A landscape with many valleys, sampled at points; each row gives a point and its height.
From any point a ball rolls to the lowest of the 2 points nearest to it. It stops when none of these is lower. Distance is the straight distance between rows; heights are no part of it.
bol: [174  77 114 148 128 108  82 115 100 125  85 141 121  95 113 118  90 100
 181 168 138 182 161 145 112 149 143 119 110 112 132 105  85 135 161 112
  91  88]  height 3.73
mon: [102 178 178  66  91 155 102 110 145 162 187  45 141 141 139 119 144  76
  87 128 135  99 100 136 103 176 163 148 150 145 162 113 141 101 138  95
 131 137]  height 1.74
loz: [100 183 112 200 174 143 157 149 142 128 107 165 112 151 144 126  99 179
 128 109  95 111 135 137  99 122  96 147 109 105 176 169 115 176  98 154
 166 143]  height 4.39
luseb: [180  86  84 188 139 126 104 107  56  87  96 111 118 109 103 134  88 137
 182 122 137 171 141 148 151 120 146 127 115 120  98 112 123 120  88 150
 143  80]  height 6.49
zapu: [ 98 152 159  86 100  47 110 100 100 109 121 119 180 141 116 146 135 148
 131 105 155 100  98  84 167 140  70 198 143 167 107 116 131 156  82 114
 110 131]  height 1.71
Dun: [124  93 127 116 139 104 165 137 205 138 107 200 122 127 124 132 164 126
 122 147 118  91 148 110 123 100  93 120 135 126 116 147 105 110 190 102
  89 152]  height 1.81
rudat: [ 93 200 148 121 131 146 109 139  80 132 142  68 132 136 156 155 128 156
 127  54 108 155  69 129 150 140 141 129 154 154 161  69 168 145  64 150
 181 142]  height 2.32
Ganuf: [133 136  87 201 158 190 150 141 123  98 117 136 106 137 148 127 113 134
 134 133 113 140 143 147 111 105 151 104 100  93 144 151 125 123 122 153
 157 122]  height 4.82
Niv: [107 133 187  66 113  98 171 132 190 196 178 179 103 144 154  97 162 151
  97 120 117  94 105 108  79 145 102 123 153 157 166 136 137 151 168 117
  90 149]  height 4.72
sige: [136  74 118 125 148 109  92 167 170 161  82 166 108 107 147 133 118  85
 156 163  95 180 148 147 133 119 137 109 119 111 134 100  77 129 219  78
  72 150]  height 3.87
Gek: [135  89 157  66  98 138 206 100 179 148 181 139  99 133 128 112 183 116
  85 151 169  66 151 101  96 111 136  98 150 145 100 156 162  93 163 132
  88 106]  height 4.96
garuv: [153 143  89 169 116 173  87  94 102 102 142  99 137 104 117 119  96  68
 137 180 142 108 176 155 102 163 151 168 117  94 153 173 117  99 131 141
 159 116]  height 5.04
nabuv: [127 137 139 104 110  58  82  81  83 111 116 100 192 130  88 137 112 134
 140 123 166 104 117 106 147 176  85 196 141 153 129 132 117 148  93 109
 122 104]  height 2.47
Pilo: [151  75 105 162 139 132 136 137 121 112  91 153 113 111 114 125 122 127
 150 128 129 165 142 142 140  85 148  86 119 112  98 110 114 117 145 129
 106 115]  height 4.53
movut: [123 144 101 175 143 128 145 110  81  78 108 129 140 132 117 149 122 168
 141  75 129 141 115 130 172 103 110 130 122 133 105 120 140 146  67 163
 170 123]  height 3.59
Zise: [174  72 123 114 131  95  81 123  64 119  93  89 121  99 111 147 109 144
 166  93 129 196  97 145 173  98 133  97 141 148  75  51 135 124  89 127
 125 103]  height 6.07
Tonu: [ 80 192 171 117 123  90 118 114 100 140 150 116 154 144 120 123 132 163
 119  85 143  92  92 115 130 180  96 182 139 163 181 141 150 174  72 134
 159 133]  height 5.09
sesa: [120 123 177  43  93 109 133 119 178 185 175 107 149 143 137 118 164  89
 100 153 136  96 124 124 112 163 118 149 160 141 136 136 127 101 177  77
  91 141]  height 4.74
zev: [119 127  97 179 163 139 198 148 170  99  96 214 121 149 133 135 145 168
 117 138 118  86 156 113 129  59 102 110 102  95 118 183 132 131 143 152
 138 154]  height 2.56
Kun: [ 72 191 149 139 161 122 110 154 160 140 102 138 139 160 154 144 135 119
 129 107  92 110 109 131 148 119 105 160 133  87 131 153 120 134 142  99
 142 197]  height 2.14
nodi: [109 174 112 178 157 152 118 143 140 133 117 159 123 136 144 117 109 144
 130 139 100 101 139 146 100 151 118 155 121  88 171 176 103 161 135 139
 154 152]  height 4.28
peko: [136  90 131 117 146  50 120 140 105 113  90 179 135 120 111 142 125 175
 169  68 123 167 101 109 177 103  95 128 132 163  88  77 119 165 100 138
  98 128]  height 5.73
vud: [133 144 109 172 117 150 171 104 146 115 140 165 123 134 111 107 143 159
 112 155 139  77 158 122  91 124 111 139 112 113 157 198 125 149 111 156
 145 106]  height 2.89
tuze: [152 113  87 182 127 142 160  76  91  61 111 146 148 124  83 132 121 142
 139 134 161  91 153 127 146  97 117 147 114 117  92 168 130 127  85 152
 149  94]  height 4.49
gige: [149  86 146  81  95 113 126 108 139 151 147 110 135 125 110 118 141  96
 128 156 156 137 132 124 109 144 144 117 138 138 121 103 120 102 156 110
  91  98]  height 1.67
gumum: [141 111 120  97 116 175  95 119 121 121 144  34 122 127 129 153 140  51
 102 168 127 154 140 158 142 120 182  92 142 114  79 103 155  44 161  95
 132 133]  height 4.73
Tum: [152  64 112 138 133  93 146 138 123 114  96 190 114 111 118 111 121 152
 168 123 140 159 141 121 129 107 115 110 107 141 113 119 101 155 135 130
  97 107]  height 4.37
duvu: [141  87 140 113 140 123 145 160 200 159 118 175 108 124 146 129 159 112
 130 155 101 123 155 131 111  97 128  98 137 109 128 132 107 108 215 103
  87 145]  height 2.07
belo: [ 92 138 199  48 114  94 130 150 169 200 169 125 126 150 161 122 155 149
 112  95 111 132  68 117 109 166 112 121 163 162 166  86 136 159 150 101
  95 161]  height 4.57
les: [155 122  92 162 116 148 160  92  91  78 140 123 127 122  96 115 113 150
 140 124 167 126 142 132 111 119 152 120  99 132 130 154 145 120  84 173
 158  79]  height 4.75
fava: [125 178 134 119 105 190 135 125 176 154 206  76 113 121 123 101 140  72
  82 173 130  70 166 149  79 143 172 131 126 107 162 186 154  82 159 133
 158 126]  height 4.45
dizo: [145 116 129 116 119 150 111 157 179 184 165 111  90 106 139  92 138  75
 121 195 109 153 156 165  65 142 173  86 132  98 164 124 118 109 210 107
  91 133]  height 2.55
tokad: [113 144  86 125 128 179  95 118 136  90 125  64 147 141 128 176 147  50
  93 162 102 101 144 137 181  82 144 137 139 101  60 132 169  55 163 102
 157 174]  height 4.93
Bur: [106 135 107 139 133 186 116 135 119  89 107  60 137 146 129 178 138  78
  94 117 102 131 136 147 191  69 148 110 137 102  64 102 156  55 130 111
 147 157]  height 5.01
setos: [162 112  91 188 121 144 165 116 136  93 122 195 123 119 110 109 123 155
 125 186 146  83 188 133  86 113 110 139  89 103 149 208 106 136 127 169
 129 104]  height 3.19
dip: [117 143 113 150 143 139 201 123 135  97 148 161 119 152 125 125 143 197
 104  87 132 112 132 104 130  95 126 105 120 133 126 155 161 153  72 182
 173 131]  height 2.88
Tafa: [ 96 172 105 161 140 127 156  95  83  60 121 104 152 135 117 156 124 154
 122  80 144 110 100 115 178 100 116 150 124 126  99 140 171 135  52 158
 180 125]  height 3.88
nos: [101 112 122 131 150 116 179 140 181 111 105 202 138 145 137 140 165 143
 116 137 119  78 143 111 137  79  93 127 127 114 110 171 117 129 160 128
 109 160]  height 2.15
tiko: [102 128 139  84 106 110 179 108 116 107 167 120 135 141 125 139 147 163
  96  76 153 112 120  97 169 105 124 124 134 179  73 117 182 145  63 166
 149 128]  height 5.11
Fif: [106 172 177  46  79 132  88 102 131 159 152  55 160 140 115 135 138  72
  98 136 144  84 101 120 139 174 130 185 147 157 137 123 133  93 121  75
 121 135]  height 2.04
Rogap: [124 122 158  93 136  95  55 154 172 176 115 112 137 121 129 110 127  78
 145 170 103 145 130 144 120 169 126 149 141 105 151 115  82 124 196  69
  84 162]  height 4.07
fela: [ 92 171 132 139 131 141 149 108 140 109 142 125 145 155 120 140 149 135
 104 115 130  69 122 122 139 116 116 148 128 115 121 168 142 124 114 127
 158 144]  height 2.85
nopif: [165  63 109 141 116 145 150 133 140 126 118 142 108 105 117 131 146 123
 141 155 140 155 158 142 115 102 168  81 119 120  95 123 123 100 172 126
 102 103]  height 4.64
Futi: [101 131 188  54 116 131 155 147 147 188 190 112 104 164 174 118 161 143
 116  91 127 140  73 111 106 147 141  91 158 174 144  89 162 141 129 137
 129 134]  height 4.66
Pinir: [113 129 113 122 131 117 136 109 110  84  76 120 172 144 105 176 146 125
 117 108 127 105 124 109 207  71  95 152 133 125  54 116 134 101  97 111
 123 149]  height 4.04
tel: [116 152 125  93  73 189 150  76 136  93 162  58 146 142 101 142 162  67
  63 164 162  59 142 110 157 119 157 154 129 142  70 150 165  55 120 100
 151 123]  height 4.70
tes: [ 92 158  99 179 160 160 111 142 108  91  76 117 152 152 150 172 120 120
 124  90  90 127 118 133 187  78 110 146 125  91 101 129 141 108 109 136
 169 171]  height 5.20
felur: [178 116 110 172 103 138 139 105 113 116 134 173 117 100 114  86 103 138
 135 193 159  99 176 133  59 160 114 145  99 108 183 201  93 146 130 157
 119  75]  height 3.25
far: [153  93 101 111 107 152  95 107 121 102 121  71 148 124 101 154 145  57
 112 181 147 132 155 136 161 107 153 127 139 109  59 113 141  45 154  93
 120 127]  height 4.62
vodu: [144 146 115 167 130 164 104 157 139 161 136 143  96 124 141  93  97 111
 130 176  99 143 154 150  64 172 137 118 108  92 199 170  90 146 167 123
 132 129]  height 4.09
vez: [140  92 142  83 104 116 165 110 132 141 178 138 122 127 114 104 147 142
 129 134 155 120 130 117 105 138 141 110 136 159 128 118 141 127 131 135
 100  93]  height 1.99
Vap: [112 166 161 102 118 115 126 154  87 131 146 100 125 126 163 132 129 189
 125  42 125 169  74 106 148 138 146 112 148 180 139  58 170 164  56 170
 162 134]  height 1.89
Miva: [137 115 108 181 165 115 117 176 116 142  76 185  95 109 160 121  72 156
 175 125 104 200 115 138 106 137 126  96 111 118 170  92  93 189 143 139
 107 126]  height 6.76
tobas: [141 150 108 163 144 146 105 129 114 150 126 127 122 123 122 111 102 119
 138 160 124 122 150 147  80 177 134 153 118 105 188 171  97 153 133 119
 133 120]  height 4.17
Lakop: [137  97 114 157 160  87 148 177 147 144  82 211  89 122 161 124 106 168
 161 104  86 176 124 118 107 108 103  94 110 127 159 102  88 189 159 134
  91 134]  height 6.81
Sel: [154  63 157  62  92  72 180  98 154 147 167 169 125 135 107  85 162 152
 114 144 177  87 147  93 101 137 107 134 137 179 128 141 136 145 138 146
  88  92]  height 2.35
moke: [155  69 132 123 135  66 162 160 126 126 130 186  96 107 132 118 110 199
 157  60 135 172 126  97 145 105 120  95 125 192 107  87 129 182  84 171
 138 110]  height 3.79
vin: [140 142 129 135 118  82 110  97  85 105 127 119 161 120 100 112 110 152
 142 135 172 104 132 113 120 168 105 174 131 150 148 153 108 152  85 141
 139  93]  height 2.97
Zof: [105 135  93 171 170 171 180 147 172  95  93 185 126 144 138 159 155 151
 113 125 111  89 145 124 162  41 108 109 108  83  80 166 134 113 142 131
 151 175]  height 2.67
Vadul: [125 171 155 144 127 107  99 136 131 162 134 131 142 130 132 102 105 137
 139 134 117 126 129 147  93 201  97 167 133 121 187 152  97 172 142 108
 117 123]  height 4.29
gur: [110 133 138 136 167 104  84 166 123 159  79 140 128 142 155 149 110 138
 162  98  96 171  90 137 154 126 114 133 128 103 137  87  87 155 154  96
 108 163]  height 0.79
mago: [164  93 132  95  94 117  82 106 128 150 141  90 144 107 102 116 127  62
 141 199 160 139 158 140 116 150 151 132 135 118 121 125 111  87 180  97
  92 113]  height 1.96
Pelan: [116 149 129 146 165  93  65 146 122 152  87 150 145 114 146 126  94 125
 175 133 103 166 115 139 134 165 106 154 125 116 156 113  80 166 149  96
 110 152]  height 1.20
rugu: [167  87 132 118 131  82 106 147  94 125 111 135 125 112 125 126 117 163
 180  87 143 187  98 132 158 110 137 110 133 172  93  67 127 156  92 142
 122 105]  height 5.91
tefe: [101 132 160  80 131 111 145 154 104 124 138 107 123 142 152 151 135 182
 132  48 124 168  74 110 173 105 141 102 142 175  91  58 168 148  70 154
 144 145]  height 1.44
pul: [144 127  83 176 152 170 111 126 107 109 107 105 124 122 138 146 105  99
 137 137 116 152 152 154 140 128 150 119 109  98 120 135 117  98 131 130
 154 129]  height 4.91
lados: [163  89 101 149 127 106  88 105 114 104  84 146 146 113  99 127 103 105
 157 167 149 146 149 138 136 132 116 148 127 108 102 131 100 121 143 103
 115 105]  height 3.94
sesun: [147 103 113 150 140 172 127 159 176 159 136 139  79 104 142 109 145  83
 112 207  99 153 178 158  80 109 177  86 114  87 145 153 122  98 207 125
 107 143]  height 2.42
rozag: [ 95 153 100 152 147 173 131 114 116  86 103  94 143 136 125 170 140 111
 103  99 105 116 112 143 191  66 138 121 127 101  78 122 151  89 108 119
 165 154]  height 5.10
Bafi: [113 178 126 137 129 147 116 110 120 121 142 100 153 146 125 131 126 112
 112 127 129  91 126 139 115 150 130 150 130 116 142 152 131 121 116 119
 152 134]  height 3.04
gif: [153 113  95 191 153 158  95 154  93 136  73 147 109 109 160 124  65 121
 171 135 102 193 133 159 115 138 138  99 111 100 161 109  93 161 131 136
 130 116]  height 6.71
Zoli: [147  82 127 139 139 140 133 172 194 157 117 178  91 100 142 116 140  85
 130 195  97 146 168 125  87  98 145  87 119 108 140 147 105 109 227 110
  76 145]  height 2.26
Safi: [139 125 131 124  99 116 134  91 172 119 151 167 154 108  82  95 152 114
 117 211 157  39 173 121  83 146 100 171 121 115 136 214 114 108 162 117
 114 113]  height 2.68
lobab: [154 151 105 147 113 201 109 105 112 124 175  50 119 101 116 115 121  66
 103 158 142 136 156 161  91 150 197 116 118 107 146 132 152  65 130 140
 153 100]  height 4.87
bavo: [109 120 120 144 165  86  58 144 139 122  50 163 164 123 139 151  99 107
 172 143  96 143 134 134 172 117  87 157 137  96 110 119  83 123 164  82
  92 168]  height 3.65
dof: [103 149 140 126 143  81 152 142 121 139 145 166 135 143 132 105 122 206
 138  87 127 146 111 103 114 147  96 143 133 160 162 138 126 194  78 157
 140 138]  height 2.69
piviz: [119 132  94 187 188 136  94 140  85 115  51 139 142 131 150 167  89 142
 168  95  95 163 111 142 175 111 107 126 129  88 116 102 105 142 102 131
 151 150]  height 5.42
zug: [144 126 108 155 131 115 123 123  73  95 121 128 119 124 119 134 104 178
 160  92 143 162 109 125 139 119 142 112 116 149 129 106 144 148  64 174
 159  97]  height 3.26
pifa: [101 145 140 133 175  94  84 168 172 176  93 169 127 126 147 120 109 107
 152 138  82 140 121 143 126 150  99 155 128  97 164 137  69 150 177  90
 109 182]  height 1.55
nilov: [118 123 155  82  94 175 183 106 119 127 194  65  93 141 148 131 165 130
  82  96 160 133 111 117 131 120 161  83 145 183  85  85 197 103 107 144
 144 102]  height 4.88
Masu: [168  83 128 133 115  92 162 155 116 115 150 158  89 110 121 105 118 194
 144  93 146 175 130 110 114 112 138  85 119 180 115 100 144 168  84 184
 143  84]  height 3.51
mufan: [128 105 115 111 124  99 159 105  98  64  96 136 155 140 102 160 146 162
 131  87 152 112 115  89 204  58  96 140 123 152  51 113 155 124  61 137
 132 127]  height 3.66
tam: [170 107 121 132 106 123 123 122  70 122 138 100 118 108 114 118 104 156
 158 106 158 169 116 130 117 144 158 101 128 149 126  92 133 140  80 162
 156  87]  height 2.92
ter: [132 126 120 153 121 123 188 136 126 114 175 155  98 132 128 112 124 200
 124  90 140 138 140 108 111 117 136  99 120 165 133 148 156 170  70 193
 159  98]  height 3.17
ranog: [130 155 156  79  88 150 105 111 103 161 181  42 136 123 135 113 127  95
 109 117 143 141  86 136 111 189 163 124 156 160 155  86 154 106 115 129
 142 103]  height 2.00
Penuk: [107 144 120  98 106 179 125  99 153  90 150  53 145 139 104 161 158  50
  71 173 132  82 148 111 182  91 146 151 130 120  56 136 172  49 146  83
 141 168]  height 4.83
Vedaz: [159 103  85 174 133 118 115  95 102  75  78 151 160 113  90 133 102 106
 146 166 162  96 175 123 159 114 100 165 102 102  90 170  98 117 121 135
 131 105]  height 4.20
saled: [153 149 105 157 102 178 103  95  94 118 168  71 125  99 104 116 110  91
 124 158 155 125 146 155  80 184 176 139 130 125 179 150 131  94 117 145
 171  89]  height 4.95
vad: [167  76  96 162 123 141 123 105  55  81  94  94 114 104 103 146 102 132
 157 107 146 168 124 150 174  95 153  97 122 129  67  84 139 102  79 150
 159  80]  height 6.36
porep: [145 129 119 130 122 193 118 126 134 141 162  61 104 118 132 129 140  78
 103 157 126 153 146 154 106 130 195  86 130 109 121 113 145  66 164 131
 142 123]  height 4.79
gat: [ 84 199 183 104 125  94 136 126 148 159 148 141 149 152 124 114 144 165
 109 107 130  67 100 118 107 164  83 178 136 141 173 170 130 167 103 124
 136 143]  height 4.97
Lar: [103 168  99 199 186 179 112 178 115 146  95 135  99 139 175 132  79 140
 142 105  81 176 125 156 101 145 126 126 109  84 192 124 108 162 125 149
 163 157]  height 1.97
Latak: [104 176 147 100 124 163 125 156 205 169 172 108 114 141 133 112 155  77
  88 174 100  72 138 139 109 128 136 135 143  99 135 174 147  90 191  97
 147 174]  height 4.30
kalo: [175  79 114 148  98 180 152 134 140 134 143 125  87  99 122 110 144 113
 115 178 143 163 185 150  76 114 185  77 115 110 134 136 128  95 168 143
  97  88]  height 4.77
rim: [160 132 118 150 115 132 121 108 161 132 146 164 128 103  94  86 120 116
 118 211 151  69 174 136  68 163 106 174  98 104 167 215  93 130 163 134
 120 103]  height 2.99
Med: [ 83 171 111 169 188 158 145 160 179 117  86 160 134 162 156 155 140 132
 114 112  90  98 139 127 150  82 107 137 123  80 117 161 122 126 139 129
 147 192]  height 2.36
Zib: [144 103 107 166 169  91 117 143 100  96  72 164 135 130 129 145 109 163
 174  90 107 165 106 131 177  96 103 128 121 125  98 102 114 161  92 139
 127 135]  height 5.56
pogor: [105 143 166  82 115 107 107 135 136 171 152 103 131 142 141 126 137 131
 134 104 122 140  90 125 121 166 131 119 156 143 145 100 127 138 143 101
 109 139]  height 4.47
fem: [100 188 121 176 173 145 133 177 124 153 111 147 106 143 167 122 101 182
 139  77  87 165  94 137 101 142 121 116 116 116 205 116 114 186 113 140
 158 150]  height 2.18
dil: [119 132 135 134 153 121 109 183 155 177 128 148 102 129 155 120 124 134
 134 127  90 169 102 151  95 163 134 103 132 101 185 114  96 142 174 112
 106 150]  height 2.27
Keled: [131 151  87 213 179 148 160 145 110 106  74 189 120 143 154 128  82 183
 160 101 100 131 144 133 130 113  95 127  96 100 145 147 112 177  93 162
 151 135]  height 4.54
Dadif: [133  93 126 101 141 113  56 152 151 159  91 120 144 119 138 133 123  58
 147 173  96 170 130 146 137 140 139 119 137 111 115  92  97 110 202  60
  88 159]  height 3.97
rapu: [150 141 148  88  87 160 131 108  82 135 193  61 120 117 133 109 122 124
 122 106 156 154 106 140 104 176 190 103 145 172 156  81 169 110  92 153
 158  81]  height 2.25
Napuz: [137  88 114 157 169 107  80 151 150 141  59 181 124 120 145 132  96  92
 163 161 100 162 150 136 141 137 109 135 121  91 130 115  77 143 196  99
  90 152]  height 3.78
sorin: [121 122 143 114 149 116 118 165 189 163 121 160 116 131 155 132 145 112
 125 132  87 152 118 135 117 117 127  96 143 118 154 112 108 125 192  96
  96 169]  height 2.24
bapo: [129 118 160  83  94 105 149  89 179 144 165 163 136 136  91  90 160 129
 104 187 160  49 152 103  80 151 108 166 138 133 145 192 110 123 158 119
  95 111]  height 2.34
Tizo: [169  78  95 177 108 160 183 130 133 111 130 196  90 104 112 100 131 156
 128 181 148 126 187 125  68 103 141  97  82 109 148 184 131 135 137 173
 104  87]  height 3.49
suz: [157 123  84 187 155 165  82 111 106 109  89 134 132 107 112 117  80  82
 152 195 121 122 189 148 130 145 121 165 101  85 134 172 106 109 144 123
 144 131]  height 5.03
lisis: [ 97 190 110 159 114 151 131  75  67  68 139  76 163 122 107 154 120 123
  95  93 146  80 111 125 151 130 125 171 127 143 119 140 167 117  59 151
 194 121]  height 4.19
pefe: [175  89  87 185 140 129 112 134  62 104  76 144 103 101 124 121  76 140
 179 117 135 192 143 147 125 142 121 112 103 127 135 103 101 155  97 151
 134  94]  height 6.62
Sufe: [112 160 170  73 128 137  96 154 202 178 172  88 120 136 144 122 155  68
  96 168  94 105 131 142 112 150 151 133 148 107 135 140 132  93 198  82
 106 178]  height 4.22
liru: [155 106 109 170 117 167 142 158 139 154 130 167  88 107 142  94 103 114
 127 179 111 153 164 139  56 132 154  91 102  96 187 153 100 138 160 148
 101 100]  height 4.00
mife: [123 144 120 127 140 128 184 116 146 109 148 162 127 139 109 119 151 166
 108 118 136  88 143 107 122 107 109 119 114 123 124 166 141 141 119 154
 136 140]  height 2.57
tesi: [154 115  72 215 160 164 169 148  91  94 102 173  90 129 140 124  89 167
 156 127 119 162 147 142 119 101 135 108  83 110 145 140 119 161  96 176
 146 110]  height 4.69
Gam: [172  55 131 128 138  62 137 164 123 133 101 204  95  89 128 106 108 182
 178  94 122 181 125 111 133 107 113  97 114 173 120  90 108 187 116 149
 106 103]  height 4.10
godak: [ 82 173 166  88 113 114 169 103 115 118 166 112 145 165 132 135 151 151
  94  68 143  88  94 101 150 125 120 150 139 160 122 121 171 148  70 153
 148 135]  height 5.23
mib: [130 107 145  90 114  38 127 101  94  89 124 153 166 128  95 137 125 173
 144  94 159 102 115  79 180 119  79 178 134 179  83 116 141 172  67 142
 117 109]  height 2.59
pese: [116 154 135 143 141 117  88 113 109 114 102 116 162 134 122 148 104 120
 144 119 125 115 120 135 149 141 105 166 134 113 135 139 112 126 123 109
 138 143]  height 3.24
bap: [105 135 153 121 157 129 118 161 114 131 106 114 137 136 157 155 137 169
 143  52  94 180  67 130 170 101 138  88 134 139 112  55 144 137 107 131
 140 156]  height 0.92
kape: [116 157 140 110 114 177 147 146 197 157 185 119 104 133 125 100 157  95
  73 182 121  82 161 134  74 129 147 124 126 106 138 196 148  94 179 125
 137 147]  height 4.38
fup: [154 151  92 162 102 174 139  74  71  90 173  79 129 101  99 128 105 129
 130 128 171 131 131 139 103 162 170 126 122 142 161 146 156 100  79 174
 167  74]  height 4.92
Rulor: [159 120 119 135 105 163 135 113  70 120 162  70 112 100 124 130 118 150
 135  93 161 177 113 144 128 146 178  94 124 158 130  80 173 120  83 175
 172  80]  height 2.60
tizop: [100 140 166  65 114  82 155 115 166 156 159 162 140 151 127 105 162 154
 112 115 140  82 111 110 108 147  89 150 141 152 144 146 127 150 124 126
 108 141]  height 4.84
Gad: [107 158 142 138 155 110 144 158 121 139 128 147 123 138 156 120 122 180
 141  88 113 155  94 117 125 133 117 116 129 136 155 106 121 185 106 149
 138 141]  height 2.44
Vefab: [118 169 112 113  83 174 126  68 110  92 166  55 158 127  96 142 132  79
  87 149 156  68 128 131 132 146 159 158 133 135 119 153 160  74  93 119
 171 107]  height 4.55
kiz: [ 75 171 170 112 157 102  66 181 177 187 109 136 126 143 165 137 130 107
 122 120  76 140  99 140 125 158 116 150 134 100 169 128  93 147 175  86
 115 192]  height 1.73
pes: [ 55 212 190 114 151 105  88 171 173 175 116 123 144 155 151 134 134 117
 119  96  80 101  89 125 142 148  99 171 142  95 157 143 118 145 143  92
 125 204]  height 1.94
zedeg: [ 86 146 190  52 110 175 162 140 159 178 197  69 105 153 171 142 175 113
  79 102 128 127  88 138 119 139 154  88 151 159 118  79 168 114 135 109
 127 137]  height 4.76
davur: [106 135 173  51  90  72 119  96  97 133 156  93 159 146 128 133 152 146
 119 100 151 115  87  95 158 157 100 161 152 181 107  91 153 137  88 117
 106 122]  height 0.81
zoni: [119 145 114 168 170 155  91 181 149 170 101 135 104 132 179 129  89 110
 143 132  78 177 136 155 110 149 137 117 120  81 165 125  87 153 157 116
 132 167]  height 2.13
pezo: [121  91 167  30  90 109 181 106 179 154 169 131 126 144 126 116 180 100
  88 148 152  72 121 100 122 136 114 127 152 173 108 134 153  99 165  97
  79 123]  height 4.85
saso: [139  73 125 111 120 130 163 120 162 117 120 148 116 122 113 129 164 112
 126 147 144 120 141 122 134  92 135  94 131 127  83 123 128  85 177 108
  97 117]  height 4.78
rab: [145  89 114 113 125  63 127  95  97  89  99 149 162 123  95 147 127 163
 148 103 160 116 122 102 179 102  89 148 125 158  75 122 126 147  91 136
 114 109]  height 3.14
pago: [142 105 156  70  90  88 156  83 143 129 177 151 147 136  88  91 154 140
 104 159 187  65 135 102 104 156 106 171 136 156 138 170 125 139 137 137
 102  86]  height 2.02
kemad: [157 101 117 129 116 149 113 130  63  97 106  64 113 115 113 161 128 134
 142  89 132 188  98 142 173  93 148  82 146 143  64  57 164 102  79 143
 149  98]  height 6.23
pebo: [ 98 163 162  55  72 101 109  80 100 125 136  71 176 139 126 152 141  98
 100 113 145  78 101 103 165 153 107 191 160 165 117 124 145 113  96  89
 115 133]  height 1.66
bamud: [121  98 152  67 107 133 189 118 139 125 184 117 112 156 136 129 168 146
  85  81 155 116 113 104 157 102 136  92 140 194  71 100 198 127  95 142
 130 113]  height 4.98
pez: [186  82 120 137 107 105 125 134  88 134 133 136 108  98 108  91 109 152
 162 129 148 192 129 122 104 153 152 101 121 154 147  97 110 152 115 149
 108  73]  height 3.27
Rifud: [114 112 110 108 110 119 115 105 136  81  82 118 173 144 112 177 154  90
 119 138 136  84 133 104 203  68  96 165 129 121  43 139 133  81 134  88
 109 158]  height 4.27
pumul: [ 93 167  96 190 173 146  88 133  65  98  63 115 144 135 146 181 102 134
 138  68  94 151 101 142 191  97 112 142 126 104 112  93 138 121  81 139
 172 165]  height 5.30
pid: [122 137 174  67 127 110  78 156 177 195 147  85 130 128 141 107 143  69
 125 170 116 138 114 134 110 177 143 121 162 124 160 108 102  99 200  68
  91 152]  height 4.15
Tosod: [112 136 126 127 150 111  70 130 116 113  79 119 169 129 129 162 122 103
 148 125 105 122 120 135 178 116 100 152 135  99  90 113 108 116 131  93
 127 161]  height 3.44
Kebi: [ 81 183 148 130 134 102 127 109  90 112 125 110 164 150 132 149 132 156
 119  70 130 103  97 105 165 145  99 154 138 148 134 122 145 147  61 135
 150 142]  height 5.24
novon: [133 125 136 136 129  55 137 123 118 114 128 173 143 126 108 104 113 186
 146 120 152 114 125  97 112 163  82 165 120 157 156 156 114 192 108 149
 124 103]  height 3.02
bulen: [ 98 181 160 112 132 121 105 149 134 182 151 114 139 137 141 113 125 137
 133 115 115 135  92 139 104 175 133 140 148 129 178 123 110 147 132 116
 129 146]  height 4.41
lege: [ 96 133 127 148 178 106 113 181 131 151  71 150 124 135 173 159 109 163
 163  75  80 177  82 129 164  88 120 100 135 112 125  70 117 154 135 119
 127 167]  height 0.34
vinon: [ 97 144 195  40 120 108 143 138 190 206 181 130 126 161 146 111 166 125
  95 127 116 104 101 117  95 161 113 129 156 155 162 117 133 141 171  93
  94 143]  height 4.65
rel: [141 107  94 114  95 132  94  96 125  78  96  86 173 133  95 166 136  78
 118 170 139  95 154 121 182  99 113 162 137 117  59 146 125  70 137  86
 121 134]  height 4.46
ker: [178  87 108 164 112 130 174 138 112 125 145 174  88 103 127  91 117 163
 139 150 139 160 161 131  61 128 149  96  93 135 160 142 119 152 122 178
 110  74]  height 3.72
vone: [108 177 105 137 102 178 125  86  97  86 148  67 158 128 111 159 128  90
  86 111 129  96 119 134 161 125 148 154 138 125 108 137 163  80  87 138
 184 132]  height 4.40
Pib: [115 139 174  51 107 160 171 113 130 151 197  60 129 152 154 136 158 115
  80 102 146 117  92 121 131 146 153 101 147 166 106  97 180 117 107 121
 126 121]  height 4.80
Dom: [165  79 103 165 122 156 151 160 124 145 114 166  71 105 137  98 112 140
 141 153 112 178 152 141  85 113 158  77  98 109 161 119 112 138 147 152
 102  98]  height 3.89
sefug: [171  66 127 121  96  94 100 125 109 145 128 137 116  92 110 104 116 118
 156 165 154 181 151 138  99 162 156 112 120 137 148 104  85 134 153 122
  84  88]  height 3.52
bofam: [140  82 132  99 111 142 188 111 185 126 154 152 122 126 112 112 177 118
  99 167 153  83 155 112 100  82 137  99 133 128  96 146 148  88 177 123
  94 121]  height 4.86

Where does a ball stop that starts at each point below?
Zof: lege
saso: mife
bulen: mife
pul: mife
kape: mife
tel: mon

Call two points neighbours if one is among the 2 nearest of the other. Go from one point of each pair to the other, from neighbour to neighbour, staying as low as possible. Name the highest point that can't be avoided.
mon and lege: novon
lege and Dun: Zof
pago and mife: felur
Dun and Lar: dil
mon and davur: Fif
gige and pago: Sel

Two balls start at each pair of points below. Name the first point that both come to, or write -.
gif and bol: tam
Zib and lados: tam
Gek and bamud: belo
suz and Vedaz: -
Kebi and godak: belo
